A landscape with many peaks, sampled at points; each row gives a point and its height.
From any point a climber steps to the highest of the 3 points nearest to it. It stops when none of these is higher. Distance is the straight distance between rows; heights are no part of it.
bedid: -23	36	9	29	-36	30	-18	-19	-23	44	21	-8	-30  height 166
sas: 9	-48	9	-12	9	37	-10	21	-19	-9	-31	-40	-28  height 368
devak: 18	27	10	-7	19	-4	8	-4	-12	-22	-3	21	-7  height 483
Fule: 4	9	20	-2	31	-42	22	-9	22	-9	-3	20	18  height 398
farez: 9	-25	-37	-20	7	-55	13	12	41	-9	-2	1	55  height 546
gula: -11	-5	11	-2	23	-55	18	-6	36	-4	-1	27	40  height 374
fofum: -15	6	33	1	37	-44	14	-10	22	-8	-5	43	29  height 382
lativ: -4	43	-10	5	-12	19	-4	-18	-23	-16	8	37	-4  height 179
nolo: -22	-19	-2	9	-39	53	-24	-1	-24	27	-12	-29	-19  height 456
norug: -21	53	-10	21	-32	19	-7	-34	-15	6	19	38	-7  height 124
bova: -6	8	-10	4	-31	42	-18	2	-27	16	11	-11	-19  height 443
Madet: 10	-23	-4	-11	-2	41	-16	18	-26	-3	-9	-26	-24  height 519
sed: -41	-7	36	28	-39	49	-16	-24	-17	56	-35	-42	-36  height 90
beme: 21	17	-3	-9	7	16	1	5	-20	-17	5	4	-16  height 515
Veke: -9	40	7	4	11	9	0	-19	-19	-28	-4	59	5  height 186
zopub: 10	-77	-12	-2	9	-24	3	38	41	6	-8	-63	2  height 318
dopi: -13	48	-11	9	-18	18	-6	-26	-20	-10	10	44	-1  height 96
volo: -26	17	12	21	-40	39	-20	-13	-22	45	14	-20	-28  height 183
Zabo: -8	-27	-29	-18	12	-55	10	7	36	-14	-5	23	68  height 743
kuli: -17	-29	-6	1	-29	53	-22	7	-26	12	-20	-28	-18  height 467
pogig: 10	14	18	-6	30	-34	20	-5	13	-13	-2	14	6  height 387
vin: 11	-9	-3	-7	15	-51	21	4	37	0	3	-7	27  height 421
buso: -13	45	-12	15	-31	24	-9	-21	-20	9	21	19	-13  height 142
bib: 12	26	-9	-4	-9	24	-6	-1	-24	-9	9	9	-15  height 607
giv: 21	-32	-17	-8	8	-44	14	19	44	5	6	-33	20  height 314
bak: 26	-7	6	-12	17	13	0	17	-15	-9	0	-19	-22  height 521
rem: 8	0	-10	-5	-16	37	-15	11	-29	0	4	-10	-19  height 551
Lifif: 11	-59	20	-10	23	16	1	23	0	-5	-28	-49	-29  height 408
gugin: -32	-6	13	19	-43	47	-24	-10	-20	43	-5	-33	-26  height 291
fir: 28	-15	10	-11	26	-5	6	17	1	-7	0	-27	-20  height 487
Fozil: 18	-5	-3	-10	0	31	-9	16	-25	-8	1	-15	-20  height 530
tusez: 3	-3	5	-5	20	-51	22	-2	35	-2	-1	8	30  height 415
gib: -18	-28	-21	-16	19	-55	7	8	34	-11	-3	38	75  height 662
lubok: 15	-57	11	-4	17	-16	7	30	27	7	-8	-54	-12  height 352
tev: 12	-21	-23	-10	8	-52	15	9	43	-2	2	-10	38  height 446
vutup: 4	37	-13	0	-12	21	-3	-11	-24	-12	10	24	-8  height 364
lipof: 22	-17	5	-6	20	-36	19	12	29	2	5	-26	3  height 377
gir: 26	-26	4	-6	18	-32	16	18	31	4	7	-35	0  height 315
Bas: -11	-10	-7	2	-32	49	-24	5	-27	17	-1	-22	-18  height 537
dos: -22	47	0	13	-7	17	-8	-29	-18	-19	3	68	8  height 18
lodek: -8	-13	-5	-8	14	-57	18	0	38	-5	-1	16	49  height 395
ver: 16	-17	-10	-7	11	-49	21	9	42	1	5	-14	24  height 423
gurin: 24	-41	15	-8	24	-9	7	26	14	2	-5	-45	-18  height 399
botav: 9	34	5	-4	10	4	3	-10	-16	-25	-3	35	-2  height 425
Tema: 15	-33	7	-12	8	32	-12	22	-22	-8	-17	-34	-26  height 498
Kasu: -4	11	27	-1	33	-42	19	-10	22	-13	-2	33	20  height 389
Penu: 24	12	11	-10	22	-8	11	3	-5	-15	1	0	-11  height 484
giso: -22	47	-3	26	-37	23	-13	-28	-19	30	22	10	-20  height 161
vara: -1	43	-5	2	-2	11	-2	-18	-21	-24	-1	44	0  height 141
dano: -26	-24	-8	-6	18	-55	4	7	33	-3	2	44	68  height 563
ven: 6	25	-14	0	-18	29	-9	1	-25	-4	10	6	-17  height 762
zese: -36	55	1	31	-22	19	-11	-47	-12	-1	13	68	6  height 13
fozak: -30	59	-3	30	-31	16	-7	-43	-16	17	19	36	-11  height 121
dimo: -2	34	17	-1	24	-6	7	-12	-11	-29	-7	49	4  height 640
radi: 27	-11	9	-6	22	-23	15	13	16	-2	4	-24	-10  height 417
rer: -11	-40	-5	-3	-22	56	-20	8	-28	5	-28	-33	-21  height 439
sivot: -14	35	-10	16	-35	30	-12	-15	-21	20	23	6	-16  height 149
keka: 19	-39	14	-10	19	18	-2	25	-9	-6	-14	-40	-27  height 458
bap: 21	-54	-31	-6	6	-37	6	32	42	6	5	-46	18  height 271

Call two points neighbours if one is among the 3 nearest of the other. Go from one point of each pair to the other, from neighbour to neighbour, staying as high as possible. Name the lowest point that can't be avoided.
ven, dimo | devak
dimo, Bas | bova
Zabo, dimo | pogig

Two climbers start at each pair of points below. Name the first point that both come to, or write -.
fofum, beme | -
Madet, bak | rem
Kasu, lipof | tev
ver, gula | tev
fir, Lifif | rem
